A landscape with many peaks, sampled at points; each row gives a point and its height.
From any point a climber steps to the highest of the 2 points nearest to it. It stops when none of these is higher. Distance is the straight distance between rows; heights are no part of it.
sizu height 4.43: [107 120 115 162 124 162  91 147 186 151 185  97 144  99  86 141 150 133
 126 108 110  72 127 137 137 201 100 154 160 162 174]
ramu height 5.34: [ 62 139 187 126  95  82 139 125 117 165 182 153  68  82 132 168  75 138
  93 168 152 148 133 188 141 104 147 134 165 148 131]
Gobo height 0.39: [129 124 128  98 109 109 163 103 154 118 142 120 120 157 140 140 175 128
 159 172 140  88 145 168 173 104 136 174 186 144 111]
rati height 5.04: [ 67 138 133 141  83 130  92 125  83 138 193 138 121  50 121 157  71 142
 127  73 124 115 127 146 170 127 107 183 139 168 150]
bap height 3.71: [165 115  96 138 153 198 120 125 140 127  46 134 186 137 162 134 139 151
 152  95 109 104 105  76 126 174 111  85  65 107 134]
vuma height 4.45: [ 98 108 148 136 141 107 113 104 175 129 157 101 107  45 117 154  92 160
 122 129 116 142 130 138 149 197 150 143 132 141 169]
suvaz height 3.06: [ 87 157 162 121  57 193 147  83 148 146 160 172  97  93 143 166  95 172
 151 148 125  72 137 187 188 107 138 133 168 144 148]
ramo height 3.08: [111 141  67 117  85 206 156  92 116  96 155 129 122 116 115 121  91 175
 167 116  92 123 129 158 178 145 143 200 106 145 124]
sog height 3.02: [139 143 107 150 101 109 127 107  95  92  85 130 125 120 150 100  47 142
 117 122 133 172 131 131 112 107 142 101  69 114 111]
Binef height 3.56: [121 126 112 147 128 127  96 121 108  98 118 119 153  66 128 131  78 142
 134  73 120 148 122 106 130 152 113 133  86 136 137]
zuz height 1.99: [165 125  75 110 157 144  90 138 119  90 120  80 146 158  85 108 210  94
 150 114 148 107 132 135 118 161  79 167 155 155 137]
Bim height 5.10: [131 120 179 121 152  88 122 121 152 129  99 124 116  96 148 137 143 104
 101 171 175 138 138 134 105 129 138  81 152 119 148]
vak height 1.71: [134  85 104 138 155  73 106 151 142 140 139  93 129 115 110 159 173 117
 108 120 144 121 146 138 115 174 120 146 180 161 140]
Rok height 1.20: [157 128 131  96 158  61 139 124  98 100 102 106 100 162 144  85 133 102
 101 176 167 188 133 139 113 103 144 119 120 109 104]
bipo height 1.76: [116 130 110 120  96 111 108 155 120 124 179 112 137 140 107 138 181 103
 128 131 154  70 140 172 144 105 104 179 190 175 128]
Sapuz height 4.66: [ 79 131 151 129 119 122 121 103 138 130 187 116 103  54 117 144  80 148
 128 123 107 139 114 144 170 161 150 172 119 139 156]
vevez height 5.03: [128 189 149 115 109 161  96 116 103  74 110 138 146  91 160  68  90 135
 126 116 140 120 104 112 134  95 122  99  75 111 151]
Tizu height 1.81: [109 117 169 127 183  74 106 170 116 169 185 104  93 115  98 115 153  94
  58 148 154 182 120 139  78 151 145 112 140 130 140]
navo height 3.66: [122  92  95 132 136  79 126 109 131 103 129  89 129  75 121 164  96 155
 144  99 103 167 132 127 163 172 139 195 126 147 134]
pone height 3.28: [131 130 133 120 138 164 120 151 151 150 162 114 168 154 115 144 195 107
 159 104 107  53 102  99 149 140 114 168 145 125 141]
furod height 0.92: [ 93 125 198  90 148  24 142 169  95 153 147 129 100 119 169 144 137 105
  70 178 172 174 114 153 126  70 146 137 154 131 105]
bezub height 2.91: [134  99 113 123 120 112 189 110 148 150 111 139 154 175 164 171 153 154
 176 137  99  93 134 122 174 116 143 176 159 124  87]
tebag height 4.21: [127 110 117 122 131  40 129 163  69 132 142 130 124 153 146 148 139 104
 113 124 134 152 133 130 134  74 130 162 148 144  81]
gamef height 4.26: [118 167 111 100  86 217 141  94 107  84 119 151 149 109 159 112 111 170
 175 122 127  84 110 145 175  99 136 159 107 129 130]
nazar height 3.70: [126 149 112 160 113 108 120 153  66 125 126 146 128 151 129 103  64 124
 112  95 100 165 114  98 100  86 121 117  78 112 102]
pudod height 4.75: [114 140 170 143 134 119 128 132 150 141 132 144 104 113 121 124 109 115
 102 161 149 134 135 134  89 127 143  67 130 118 141]
vazon height 2.01: [163 132 151 116 136 144 120 155 149 143  99 136 156 173 125 113 197  75
 129 133 179  70 131  96 100  98 109  77 165 110 141]
sufur height 4.37: [103 128 168 151 119  81 132 149 125 143 133 150  91 104 127 125  91 116
  65 169 176 169 155 163  64 107 154  61 145 136 124]
temi height 3.79: [166 135 177 133 103 156 147 118 192 137  50 171 134 158 144 121 157  91
 114 172 175 104 164 126  93  87 116  26 150  98 136]
zitig height 0.61: [109 150 232 103 106 144 204 101 199 182 117 194 117 164 163 160 141 129
 130 194 104 128 131 144 148  69 127 104 150  80 106]
Fovu height 2.07: [155 127  80  99 144 136 122 115 130  78 141  75 138 157 103 112 196 113
 167 134 120 109 131 140 158 148 110 205 148 145 124]
laf height 1.19: [149 108 105 147 168  83  90 195  69 150 137 120 135 157 103 114 179  79
  75  96 157 153 143 114  55 117 106  98 154 142 113]
Nada height 2.10: [165 121 179 117 136 168 136 139 192 176  89 154 147 187 123 120 198  76
 126 141 157  78 127  83 108 104 118  53 155  84 143]
gunar height 2.05: [143 107  98 123 172 110  81 109 120 113 167  69  96 102  63  79 136 110
  91 113 142 204 132 162  98 193 118 138 134 149 159]
raz height 0.55: [103 138 222  93 120 103 188 111 183 171 135 161 101 151 155 162 151 120
 129 202 129 132 130 155 151  82 131 126 166 106 110]
simek height 3.31: [110 134  86 129  86 155  95 119  92  71 139 112 141  57  90 110  61 141
 146  65 123 168 146 141 138 146  95 175 100 166 133]
dov height 0.75: [126 130 206 129 115 167 155 127 225 173 137 173 110 138 107 153 157 106
 118 169 123  97 143 135 114 119 133  69 157 102 148]
madis height 1.40: [153  99  97 135 168  70 114 143  92 127 123 105 106 145 105 110 132 105
  91 129 151 196 145 136  79 143 136 107 132 133 111]
sim height 1.92: [148 136 147 113 124 129 129 145 152 129 138 130 131 162 112 111 191  85
 126 156 174  81 145 135 106  96 126 101 176 130 134]
Peda height 4.03: [154  84  55 148 145 100 130 119 104 107 102  93 127 138  97 142  95 143
 142  83  82 205 135 110 118 165 126 159  94 132  99]
Buko height 5.54: [130 160 134 149 119 104  67 164  70  98  96 135 163  96 150  96  88 109
 101  71 141 140 116  92  89  91  85  98  85 127 135]
Magib height 4.24: [134 123  96 141 143 189  92 133 177 132 130 101 161 105  91 138 155 150
 152  94 118  77 128 124 135 211  95 137 134 158 169]
betav height 3.65: [151 105 144 107 162  90 145 128 143 138 108 111 139 157 151 140 187 100
 142 152 141 106 127 106 142 125 130 137 158 108 121]
Vit height 1.93: [115 132 136 113 124 116 178  85 117 123 115 135 120 140 174 132  90 162
 154 151  99 150 111 131 175 104 163 168 103 101 100]
Divud height 3.40: [151 125 132 125 155 166 108 151 154 156 129 120 167 157 109 132 196  99
 149 101 132  64 108  85 119 148 105 115 140 114 148]
ren height 2.68: [155  95  50 135 130 124 146 127 161 113 105  92 141 161 105 155 164 157
 168 126 108 101 153 140 148 179 117 185 160 156 119]
vuzet height 4.05: [109 169 168  98  98 194 123  98 137 102 133 153 150  77 169 121 124 153
 157 128 132  72  98 133 179  96 137 129 115 119 158]
luni height 2.21: [169 141 139 130 135 186 151 130 164 155  93 153 140 209 122  92 172 104
 139 147 139  89 130  95  96 112 123  54 122  84 124]
varap height 2.34: [170 118 103 141 130 168 139 135 167 147  83 142 140 192 101 121 170 110
 141 138 159  85 152 116  86 143 111  62 152 124 126]
ger height 0.68: [120 144 219 130 105 150 168 122 194 170 110 187 120 144 150 150 127 115
 117 172 124 108 132 128 119  84 133  63 136  90 127]
kemeb height 4.51: [144 158 106 100 104 221 135  94 136  63  76 139 173 108 169 101 124 165
 171 130 135  94 117 126 155 125 135 121  82 116 131]
Sis height 3.07: [142 153  95 123 125 178 128 132  95  91 112 132 157 149 130 101 123 137
 161  99 101 119 110 101 128 112 117 148  83 115 111]
fene height 4.42: [114 150 125 155 134 191 104 134 123 133 148 145 145 100 119 108  80 146
 128  86  92 124 110  89 116 156 130  89  54 115 143]
Taz height 1.90: [178 103  70 113 173 115  97 141 110 119 112  90 125 167  88 103 213  88
 120 127 167 129 140 142  94 161  90 129 171 154 135]
toziz height 4.85: [ 74 145 132 140  93 158 114 112 116 146 207 132 106  72 109 142  85 145
 133 105 101 108 119 148 175 151 131 182 130 152 156]
fav height 5.43: [140 124 139 116 155  95  99 130 124 110 127 104 123 108 120 113 161  99
 108 143 180 130 139 142 100 138 128 110 161 140 147]
Fek height 3.10: [126 128 107 144 117 146 149 115 148 124 141 129 113 141 108 125 113 144
 144 143 113 113 140 136 125 148 146 124 127 132 120]
tudag height 3.49: [121 159 127 140  84  83 119 136  41 119 110 153 120 136 165 116  46 136
 108 100 114 171 110 125 137  45 121 137  89 117 104]
Vupam height 4.96: [ 69 145 190 137  86 124 164 118 156 171 173 174  55 112 114 161  78 141
 101 191 129 141 149 190 125 106 145 103 158 136 127]
pove height 3.41: [128 118  79 123 106 121 123 119  75  79  95 107 155 101 134 151  98 140
 169  69  84 176 119 109 164 107 109 209  98 142  99]
nam height 3.91: [114 135 105 173 125 130 124 153  93 150 155 148 122 145 105 120  66 132
 115  95  90 154 123  99  91 128 132 104  79 113 106]
difo height 2.61: [139 116 102 139 139 134 139 126  96 117  86 127 176 132 176 153 117 145
 156  82  69 137  98  72 152 116 129 172  72 106 103]
sono height 3.21: [110 138  75 128  85 173 127  98 110  85 152 116 122  86  94 113  64 160
 155  97 105 155 137 148 162 155 130 185  94 151 133]
Zes height 1.00: [140  97 130 159 160 129 116 151 171 185 140 127 105 143  80 131 173 104
  84 145 154 121 151 143  68 172 126  63 177 147 159]
kop height 4.01: [142 108 138  97 148  30 146 156  91 132 125 125 127 169 169 141 176  94
 115 161 157 142 137 130 145  69 135 161 164 134  78]
Mozi height 4.97: [111 147 119 127 102 239 125 106 165 104 140 148 148  82 125 117 104 175
 156 120 109  89 123 130 149 170 143 105  84 136 156]
fub height 3.17: [105 156 125 126 101 187 122 149 120 150 188 137 153 149 110 138 161 123
 159  96  99  50 101 126 161 110 108 186 140 136 134]
Vupu height 6.09: [ 74 167 188 113  92  96 125 107  79 141 155 154  81  87 158 133  47 146
 107 147 152 157 109 163 159  74 144 126 124 120 139]
kedu height 5.44: [ 95 158 166 124 107  90  78 130  67 103 141 133 140  42 160 119  61 125
 107  80 140 150 102 118 148  85 112 144 100 131 153]
piv height 2.84: [110 138 152 151 113  96 134 117 121 130 103 145 118 107 162 131  60 138
 108 140 129 151 124 125 116 113 149  87  89 110 121]
Torug height 4.74: [149 131 119 128 146  90 152 158  94 145 136 138 128 212 135 112 156 101
 130 138 113 130 125  98 117  79 130 137 129 106  85]
patu height 1.09: [146 156 162  84 162  57 136 156  85 110 129 114  90 174 141  60 136  94
  76 184 165 200 115 129 103  74 139 120 115 105 111]
mon height 1.49: [136 130 161 124 186  71 117 173  92 160 134 118 101 162 123  92 142  87
  67 154 151 186 111 104  70 115 139  89 117 103 127]
kini height 2.95: [120 128  55 128  86 169 151  97 147  90 155  98 112 134  99 122 116 168
 164 138  96 118 145 175 181 165 133 213 138 157 129]
Pag height 0.86: [106 125 186  96 165  51 129 151 113 144 157 113 105 118 146 134 145 100
  94 167 153 161 108 131 126 110 146 141 139 118 125]
Rebob height 4.00: [152 114 185 136 112 117 178 130 190 158  75 176 116 171 141 145 156  97
 102 195 163 130 177 139  92  82 128  53 170 107 112]
Seke height 4.69: [ 86 146 122 148  77 220 130 114 168 141 184 149 118  82 105 135  91 171
 142 123  96  77 132 148 158 172 138 129 117 149 160]
safu height 1.66: [116  89  91 145 128  76  86 158 137 121 169  82 136  86 102 161 158 126
 104 103 129 123 147 157 134 176 102 192 186 185 146]
Sili height 1.29: [151 105 123 137 169  48  80 189  50 129 115 112 139 130 133 117 154  79
  73  88 137 193 126  95  72 100 105 118 128 126 112]
Limep height 3.33: [146 142 116 121 107 166 154 115 113 110  67 153 181 158 197 127 130 149
 163 117 114  88 106 103 153  88 129 138  92 100 102]
Fevem height 1.38: [143 131 140 139 168  69  94 171  71 136 130 120 126 146 130  97 127  90
  83 109 124 176 108  88  80 104 118 107 103 106 124]
ruvi height 1.01: [120 135 171  88 160  33 140 179  79 139 149 116  88 146 144  95 131  98
  56 178 170 214 111 144 100  79 148 128 125 118  98]
digev height 3.20: [147 165 102 107 119 161 110 131  73  64  80 123 171 129 161  96 126 130
 160  86  98 139  96  88 148  83 104 170  75 113 119]
Difeg height 3.29: [145 128 139 125 134 146 145 106 166 122  98 133 129 139 139 126 140 132
 144 151 134 106 133 120 127 138 142  94 129 108 131]
namif height 1.30: [176  99  98 110 181  65 122 118  95 109  82  95 116 158 131 106 162  95
 112 147 160 184 137 122 108 138 127 119 133 116 115]
Fufev height 2.48: [168 115  70 151 137 146 121 137 136 128  92 126 121 173  85 108 154 116
 121 135 175 117 165 148  61 158 107  65 154 155 128]
Saz height 2.75: [145 122  85 159 105 113 116 125 119  91  65 134 137 116 130 124  86 140
 120 125 181 133 168 146  77 137 117  63 128 149 120]
fano height 4.62: [ 75 158 153 142  75 155 153 113 127 174 202 165  56 138  99 130  73 145
 113 170 118 126 142 181 139 113 147 122 144 136 128]
vum height 3.18: [146 138  83 150  89 116 117 123  69  82  65 130 151 122 152 108  49 142
 128  83 101 186 125 112 119  93 116 133  54 120  99]
neno height 4.10: [ 84 181 127 134  69 203 129 106  70 144 188 176  88 115 125 109  48 165
 135 108 110 124 118 150 164  99 137 139  99 126 137]
sude height 4.47: [125 133 143 125 138  58 146 177  75 162 154 153 112 198 146 122 136  99
 101 144 130 144 122 119 116  54 136 132 139 120  83]
leni height 4.34: [ 84 168 132 143  66 210 147 105 121 158 199 171  81 132 106 117  72 157
 136 139 106  97 129 166 155 121 145 127 124 131 137]
gole height 4.27: [111  96 157 140 155  88 102 118 182 140 130 107 112  48 123 162 121 145
 108 135 142 133 137 137 121 195 139 108 157 146 174]
Fon height 4.09: [157 114 104 121 153 179 110 116 172 121  90 109 163 116 117 139 172 142
 164 105 135  78 123 110 135 194 105 116 135 136 164]
Kepaf height 0.49: [127 141 202  87 116 123 179 112 183 155 137 155 121 178 148 131 187 102
 144 190 141 100 136 143 154  70 133 127 179 106 112]
teno height 2.28: [160 129  99 107 167 165 130  81 141  84 101  93 133 121 130  99 142 144
 162 129 114 144 113 115 148 175 144 142  92 107 142]
loto height 1.70: [112 120  90 143 108 118  90 156 126 111 178  94 139 113  89 136 157 116
 119 110 131  98 144 161 132 155  93 187 172 181 137]
Nir height 4.57: [125  86 141 145 123  69 173 127 175 156  98 147 106 135 144 180 117 145
 117 177 137 136 169 149 114 133 151 102 172 136 109]
suk height 4.25: [137  94 171 143 136  78 175 137 176 164  77 154 102 145 145 164 142 114
  88 198 162 157 176 147  86 114 144  65 170 126 109]
Lus height 4.98: [150 131  99 123 161 123 113 167  81 120 145 108 144 187 105 118 186  94
 151  92  75 137 107  76 123 102  96 181 117 119  97]
sufov height 4.70: [129 140 114 132 133 238 108 122 150 112 116 142 174  94 131 113 107 169
 146  96 108 104 112  96 131 178 127  81  55 124 149]
lifad height 3.52: [119 114  88 126 113 118 145 110 100 101 128 116 136 109 133 158  97 152
 161  94  92 149 120 126 171 129 136 201 112 138 109]
mal height 3.37: [110 147 153 115  96 202 140 111 186 140 165 141 136 118 124 137 156 144
 160 137 109  53 116 144 168 131 140 143 149 128 152]
Fale height 4.23: [165  82  52 152 178 120 130 120 118 135  84 101 135 160 103 150 133 142
 150  87  83 170 126  91 112 192 115 142 101 125 114]
Supuf height 2.40: [157 136  99 117 162 181  99  90 129  85  86 102 149  96 131  94 120 146
 150  99 124 148 110 106 133 178 119 103  67 116 155]
Voz height 3.87: [ 95 161 127 146  85 143 119 128  70 131 155 162 116 105 132 124  46 148
 126  93 115 137 117 130 140  91 130 128  94 127 123]
sok height 4.44: [143 103 129 132 143  99 171 150 145 179 148 139 124 218 120 134 174 103
 133 160 119 108 143 115 120 108 140 129 161 119  84]
zepi height 3.53: [121 144 183 115 109 174 123 114 193 128 134 148 140  94 129 141 158 120
 145 142 142  65 126 131 143 126 133  93 152 123 160]
vuli height 3.43: [120 125  89 135 124 165  82 115 117  72 102 107 165  44 110 123  68 159
 146  57 125 158 141 120 133 180  93 140  80 159 145]
pum height 3.30: [142 131  74 121 110 144 123 138  65  73  59 118 176 134 150 142 120 136
 176  71  77 162 111  90 144  88  93 199  85 131  88]
ririf height 5.22: [ 76 145 148 140  94 105  78 143  63 123 171 146 136  49 131 142  68 126
 113  66 142 126 124 134 138  99  98 150 132 158 142]
Vel height 1.51: [138  89 102 155 144  61 132 154 106 141 116 122 104 135 115 136 121 120
  73 141 167 184 167 156  68 141 150  86 153 148 106]
ket height 3.46: [142 139 156 111 133 132 160 115 150 133 104 141 140 170 160 115 160 115
 148 158 132  96 123 111 138  93 140 114 135  93 115]
nutu height 2.94: [135 145 112 130 128 131 114 156  93 112 128 132 154 151 124 123 144 109
 147  99 125  97 121 103 119 102 106 141 121 128 114]
Mota height 0.82: [134 118 176 141 128 150 145 142 214 178 157 144 102 163  84 137 183  94
 103 178 137 100 149 146  95 134 133  81 182 125 147]
kevu height 3.90: [162 122  91 120 155 164 113 125 122 100  68 111 176 134 135 133 159 129
 165  94 125 105 116  90 130 160 101 131 102 121 132]
nozov height 3.51: [155 123 109 129 119 214 150 115 147 119  61 155 187 150 189 124 126 168
 154 121 102  95 108  93 138 132 144  97  63  96 116]
fuf height 2.57: [137  77  68 160 135  89 146 144 160 149 130 103 125 151 108 174 139 158
 140 121  99 117 152 130 134 180 131 170 165 156 116]
Godog height 2.92: [ 91 168 178 103  86 169 145  83 113 148 157 164 103 108 163 150 101 161
 151 141 126  89 111 164 194  76 141 147 148 123 143]
Gur height 5.66: [ 69 154 199  99 113  70 137 132  94 154 179 145  71 104 144 140  88 128
  90 173 161 168 110 175 140  77 143 135 145 130 125]
zav height 3.67: [104 145 110 140 100 147 108 131  80 105 126 143 157  85 140 140  79 146
 149  70 109 127 114 109 148 110 110 158  89 139 123]
kone height 4.46: [156  86  88 154 173  97 148 131 124 156  94 115 132 177 126 153 136 128
 135 111  96 145 125  88 111 167 133 124 115 110 104]
gon height 3.69: [111 137 174 132  90 189 127 121 179 137 110 169 160  83 159 160 119 150
 143 117 128  62 117 114 151 122 134  74 115 119 151]
Leleg height 2.54: [142 132 122 134 141 165 110  78 156  90  76 120 132  77 145 106  86 162
 133 127 137 152 128 122 129 183 140  65  71 118 158]
bugi height 0.91: [133 100 149 155 144 114 153 154 181 187 144 141  91 170  92 143 159 105
  89 174 138 129 160 144  75 146 142  76 173 135 124]
Zev height 3.68: [137 104 161 131 137 154 127 133 222 176 136 123 136 136 105 161 195 113
 133 136 124  68 127 118 134 168 125 106 178 121 167]
fafa height 1.72: [ 98 144 170 102 161 112 171 118 128 160 183 118  89 165 124 115 117 136
 130 168  83 166  88 119 149 127 161 171  93  90 111]
fiz height 5.20: [147 156 124 153 140 120  72 175  72 114 107 135 145 133 121  76 111  95
  87  87 156 142 127  95  55 101  86  66 102 126 134]
suro height 4.78: [145 181 123  97 119 195 119  99 111  58  99 128 147 112 161  65 110 146
 150 127 129 121 104 116 149 107 134 120  69 103 141]
Faz height 5.21: [140 133 110 113 150  95  77 177  65 102 156 100 138 145  97 108 182  79
 125  84 107 160 116  97 107  95  86 176 138 141 112]
geve height 3.22: [ 99 138 143 138  72 160 149 118 159 153 153 161 124 123 127 164 119 152
 151 134 124  61 137 158 156 114 135 128 168 145 133]
kob height 3.54: [153 101 139 130 168 140 109 139 177 177 131 112 138 153 102 140 206  94
 127 125 141  82 121 106 112 170 114 101 169 123 163]
rizep height 5.71: [ 87 155 173 113 105  85 101 108  91 108 150 131 112  48 150 120  55 133
 108 121 156 160 114 148 150  99 139 136 112 128 150]
vema height 1.94: [115 126 149 120 170 102  84 130 130 126 189  88  98  88  85  93 141 103
  80 138 155 170 128 154  99 169 134 127 143 140 162]
fes height 0.44: [145 132 172  76 117 123 173  90 192 115 120 129 122 160 146 127 204 107
 156 196 153  94 153 159 168  96 133 142 195 119 118]
tiv height 4.06: [137 102 156 134 147 129 112 118 198 144  99 126 130  80 127 162 153 135
 129 133 148  97 138 120 121 179 125  78 159 133 173]
luvul height 3.19: [146 117 107 141 105 114 160 115 121 118  49 142 171 151 195 155 114 148
 155 122 122 100 133 109 144 104 130 129 109 113  91]
Zim height 2.78: [ 91 178 154  98  98 158 117  96  80 115 178 138 110  92 144 121  98 146
 147 118 127 112 103 151 193  86 132 175 127 130 151]
Nira height 2.17: [154 126  93 106 154 146 142  88 144  87 131  84 119 147 111 104 160 135
 162 145 110 134 127 134 156 163 143 175 125 121 128]
Lokur height 4.72: [163 108  89 138 177 130 128 148 109 147 110 113 152 190 117 134 173 107
 151  98  92 120 111  70 112 145 108 139 112 105 109]
vipa height 1.61: [134  77  89 152 135  59 130 160 135 145 130 117 109 128 110 155 142 131
  87 138 154 148 173 162  93 157 143 121 178 170 114]
Zofam height 4.16: [118 132 129 166 154 140 104 136 120 147 147 132 123 116 108 111  82 132
 109  99 106 152 115  94  91 162 132  84  76 113 139]
navu height 2.79: [145 103  92 121 122 131 163 119 161 125 115 112 151 165 133 157 175 145
 173 134 109  81 141 126 163 146 132 177 160 137 112]
mip height 5.28: [132 179 141 134 105 134  80 141  78  90  88 140 167  92 173  86  79 131
 112  84 124 128 100  94 128  84 100 108  60 118 142]
gorak height 1.10: [145 101 106 153 172 109  91 173 111 167 143 115 125 144  86 117 184  90
  75 110 167 130 145 136  57 155 111  83 171 154 142]
Mel height 5.82: [151 138 100 118 145 123 104 127 112  91 144  98 116 136  93  85 154 102
 123 134 157 134 140 143 101 136 119 131 139 142 134]
ker height 3.04: [135 103 102 131 113 135 178 115 127 135  83 147 177 151 185 179 130 166
 179 109  93  88 121 106 174 110 139 176 128 119  91]
Zus height 3.86: [145 102 164 131 117 173 126 122 244 157  95 149 140 108 116 175 176 135
 139 130 135  69 144 120 132 167 119  69 171 124 174]
dun height 2.60: [142 120  79 159 118 127 110 144 121 110 109 128 121 133  91 109 112 127
 108 125 176 131 170 156  61 149 118  74 146 162 123]
luro height 1.82: [111 134 139 100 144 103 178  97 113 131 151 116  99 158 140 117  95 146
 143 159  88 188  99 127 166 119 166 183  87  93  98]
fup height 2.39: [131 128 140 135 159 144 113  85 170 114 113 113 101  78 113 110  98 145
 120 145 139 163 128 136 112 193 145  70 103 121 167]
zuf height 3.24: [111 133 110 131 106 208 143 129 159 148 169 135 154 133 116 144 146 156
 164 111  86  61 111 124 161 152 133 172 126 136 137]
Detes height 3.88: [102 146 153 128 102 181 121 118 126 127 122 161 171  76 178 153 102 160
 152  98 113  77  96 109 168 113 134 122  92 123 146]
kisav height 2.27: [133 118 104 144 152 140 109  95 154 115 141 101  96  95  82 102  86 151
 121 123 125 174 135 141 111 202 143 106 102 136 156]
ribok height 1.80: [164  79  85 120 173  90 114 122 146 132 104  89 110 135 105 129 195 116
 109 145 168 140 151 156 109 188 119 120 186 155 151]
feb height 2.83: [120 139 125 144 125 140 134 156  95 150 140 153 158 155 143 144 125 127
 147  87  88  96  98  85 135  94 121 147 106 113 109]
kufa height 1.65: [118 127 158 131 166  90 136 178 113 170 178 128  84 166  96  99 150  91
  61 171 156 175 136 142  64 114 150  91 140 127 115]
Vova height 3.82: [147  94 155  85 170  47 152 143 133 149 122 109 128 167 162 146 210  84
 122 177 157 123 136 116 152 105 135 158 180 121 101]
remu height 2.71: [111 132 123 135 129 153 140 136  81 144 127 151 168 128 176 160 113 150
 153  72  55 121  77  76 167  93 133 185  80 105 112]
Kek height 5.45: [157 143 100 105 148 106  88 153  72  78 136  95 129 147  99  83 164  87
 128 109 138 163 128 118 104 105 100 151 128 133 119]
lema height 4.63: [ 94 107 156 142 110  43 139 148 110 145 134 144  97  91 144 162  86 131
  75 156 170 170 153 172 100 107 159 103 158 151 111]
ledu height 4.60: [ 95 127 111 161 104 167 109 136 163 137 176 122 130  87  92 139 103 154
 129 107 109  88 137 139 134 186 119 140 135 160 157]
nobup height 2.93: [143 118  80 152 109 134 154 109 144 102  89 131 117 146 117 124  96 155
 145 144 142 128 162 144 104 147 143  91 126 136 110]
gav height 2.15: [125 110  96 142 138 119  97 116 128 114 183  84 100  91  61  96  86 132
 104 104 117 193 142 154 110 193 130 151 116 148 147]
Biso height 1.50: [134 130 142 101 162 175 177  94 149 135 136 127 133 166 156 107 146 150
 159 159  71 129  95 102 161 136 169 160  89  77 114]
zulut height 1.62: [117 126 172 110 173 130 187 114 163 177 149 126 109 184 137 126 143 136
 142 177  76 150  97  99 140 143 160 145 103  77 104]
lufaz height 3.84: [151  81  75 130 157  73 123 111 124 104 123  78 111 116  98 138 115 140
 131 112 115 196 140 138 133 182 138 169 127 143 122]
gogu height 2.04: [130 134 119  99 129 136 166  81 137  95 126 117 124 138 152 119 135 152
 167 154 110 126 123 142 178 124 157 177 123 115 113]
dako height 4.92: [ 90  97 155 138 113  50 164 126 141 151 130 144  89 102 145 183  80 151
 102 171 143 161 148 167 129 124 160 125 159 144 109]
zare height 1.84: [133 140 133 114 102 123 127 161 133 138 176 134 127 181 106 112 196  86
 120 155 168  69 145 162 120  74 119 136 192 157 116]
riro height 3.32: [134 137  96 130  84  83 117 119  49  79  87 125 137 114 154 119  57 134
 133  87 111 194 120 129 146  64 116 165  85 128  99]
Rike height 2.69: [135 138 147 146 126 127 116 104 144 113  72 134 136  94 167 119  83 138
 116 137 138 135 126 114 117 138 138  64  81 106 142]

Call two points neighbours if one is among the 2 nearest of the other. Go from one point of each pair to the other, from neighbour to neighbour, staying as high as possible. Name the lowest point that can't be avoided.
Torug, Mel -> Nada
Vupu, Torug -> Fevem
Mel, dako -> sufur
Mozi, Mel -> safu
Buko, Vupu -> fub

Two climbers start at each pair of points below. Name the first point that both come to, or write none.
dun, nutu -> none
fub, zav -> Vupu
bap, Rike -> Mozi
difo, remu -> pum

Where does a climber stop that starts at each point below?
kini -> Vupu
zepi -> Buko
Nada -> Torug
vuma -> Vupu
Gobo -> Mozi
ren -> Mozi
piv -> Mozi
